Points, in no order, along strands that fork, close into loops and pass close to each other.
In the rows, 128 means zero.
Points whose rows are less than 50.7 apart are linked; no others are. Some points are linked to none.
q561: [124  77  76 120 129 169 119 158 163  90]
q197: [108 116 111 139 130 147 107 119  86 140]
q206: [142 129 115 116 155  95  95 154  99 119]
q146: [146  88  88  85 116 183 153 141 151 110]
q745: [ 96 156 152 151 129 123 161  79  77 158]
q617: [160 132 121 128 162  83 145 156 113 103]
q260: [114 125 144 175 126 136 116  95  93 145]
q463: [165 120 146 115  92 163  85 119 120 158]
q777: [101 124 150  93  82 162 106 123 165 158]
q842: [ 95 111 138 164 138 124 146 118 132 122]
q528: [115 124 101 171 134 146  52 125 100 134]
q918: [133 143 168 107 107 134 161 106 168 138]
q557: [111 128 120 176 132 138  62 112  80 142]
q323: [151 146 120 125 168  73 181 140  69 115]
q370: [145 115 166 121  98 146 108 116 175 141]
q682: [155 137 136 143 159  68 155 152 114 104]
q96: [118 108  93 123 128 161 107 127  90 133]
q24: [125 124 166 111  90 147 106 115 169 155]
q807: [155 136 105 150 175  83 164 142  70 101]
q226: [126  79  79 101 127 178 147 149 156  95]
q846: [142 131 146  93  85 161  88 119 118 173]
q583: [167 136 105 117 161 100  86 149  84 122]
q512: [141  98 127 167 123 159 121 114 163 104]
q123: [124 122 166 193 128 126 144  91 138 129]
q331: [168  90 140 133 102 167  96 131 195 116]
q35: [161  81 116 120 112 173 136 136 202  92]
q340: [114 157 168  94 100 135 152 111 172 144]
q592: [ 79 159 152 121 145  79 145 120  76 156]
q803: [ 63 168 168  99  85 158 139  99 163 150]
q483: [121 138 144 113 144  55 185 161 140 111]
q264: [123 129  98 167 143 126  43 139 128 121]
q460: [146 141 170 150 112 137 117  79 101 165]
q178: [120 149 156 136 140  43 188 153 130 112]
q414: [156 123 115  85  99 170 125 119 114 153]
q752: [ 95 124 129  71  73 181 110 132 162 161]
q616: [136  97 106 169 129 169 102 125 159 101]
q784: [111 159 152 114 147  58 169 144  97 140]
q466: [109 182 163  77  92 143 133 101 119 170]
q15: [181 131  85 159 170 100 107 157 153  83]
q432: [119 125 141 139 125 138 181 104 149 124]
q126: [143 126 175 181 116 133 129  83 139 137]
q424: [103 100 119 155 143 126 102 146 150 103]
q12: [143 161 167 120 105 137 123  81  98 175]
q896: [ 86 140 144 139 141  98 124 115  74 150]
q137: [150 131 174 170 113 141 110  82 122 148]
q870: [167 148 111 162 159  94  61 139 111 121]
q589: [164 103 118  80  91 176  99 143 157 138]
q219: [111  94  99 161 136 151  89 144 156 100]
q724: [ 97 128 126  95 147  86 156 153 120 127]
q726: [145 127 115 142 115 170  89 102  63 155]
q905: [ 76 134 119  95 139 110 174 137 114 132]
q586: [149 113 104 112 112 173 116 117  97 140]
q627: [ 76 143 113  96 138 125 195 131 119 127]
q612: [ 92 155 154 122 146  66 158 133  96 142]
q787: [132 131 117 158 153 103  54 145 121 120]
q474: [110 137 153 165 130 130 144  85  88 151]
q230: [154 101 162 133  95 157  87 125 187 130]
q439: [148 136  87 169 182  90 145 147  82  92]
q555: [169  89 128 117 104 174 113 137 197 107]
q259: [130 175 165  89  97 140 130  92 106 173]
q30: [ 79 164 133 122 132 115 188 102  95 142]
q161: [101 135 130 127 128 131 202 111 148 119]
q386: [144  88 120 124 117 160 162 129 186 102]
q165: [115 145 142  79  77 165  96 121 122 179]
q292: [110 129 123  93 149  90 137 151 101 132]
q686: [ 69 180 136 121 133 111 208 105 101 134]
q862: [109 126 136 110 149  76 161 165 140 113]
q330: [172 136  76 178 180 101 114 145 126  89]
q904: [152 137 121  54  90 171 123 132 119 164]
q201: [136 130 156 135 113 136 170 103 160 127]
q673: [176 151  99 149 167  99  79 136  83 122]
q863: [121 119 124  58  76 179 108 146 158 158]
q288: [150  99 103  78 111 174 167 134 164 111]
q677: [135  97  71 106 143 138  68 185 160  96]
q293: [125 155 134  49  83 166 117 128 122 171]
q884: [ 99 108 132 152 145 100 116 151 149 106]
q569: [149 101 145 158 117 154 137 110 167 114]
q21: [ 95 126 132 150 136 124 108 115  81 145]
q685: [145 109 122  92 112 158 173 128 179 115]
q426: [132 124 119 168 120 162  79 103  70 151]
q757: [118  83  67 115 139 162  91 173 160  92]
q991: [176 125  90 148 166 103  92 166 176  84]
q907: [140 106  80 127 150 123  65 174 167  95]
q693: [171 120 133 141 101 168  78 114 120 145]
q661: [ 80 163 144 137 132 114 172  92  74 156]
q706: [150 141 141 174 159  55 178 142 109  99]
q393: [157 135  77 173 183  96 127 145 100  87]
q722: [157 118  82 139 152 112  65 172 174  97]
q36: [ 81 161 169  90  88 149 143 111 176 147]
q587: [141 160 144 114 155  56 179 138  76 130]
q978: [ 87 118 138 151 141 103 143 136 136 122]
q501: [109 116 148 182 131 128 148 104 136 122]
q647: [144 128 120  99 159  87 127 158 104 118]
q373: [139 144 162 164 146  42 181 148 130 108]
q232: [ 92 148 123 110 127 134 213 116 140 116]

A fork is a point with three links, a tip a point with one. Leave the first point through the second and follow the links. Name the first fork or tip that comes.
q745 / q474: q21
q373 / q706: q647
q293 / q165: q693
q432 / q201: q803
q682 / q706: q724
q474 / q745: q686
q884 / q424: q569
q673 / q870: q726
q370 / q24: q863

Name the points in between on the shortest way along the links from the first point to the second, in order.
q673 / q647: q583 > q206
q512 / q842: q616 > q219 > q424 > q884 > q978
q661 / q21: q745 > q474 > q260
q483 / q673: q862 > q724 > q292 > q647 > q206 > q583
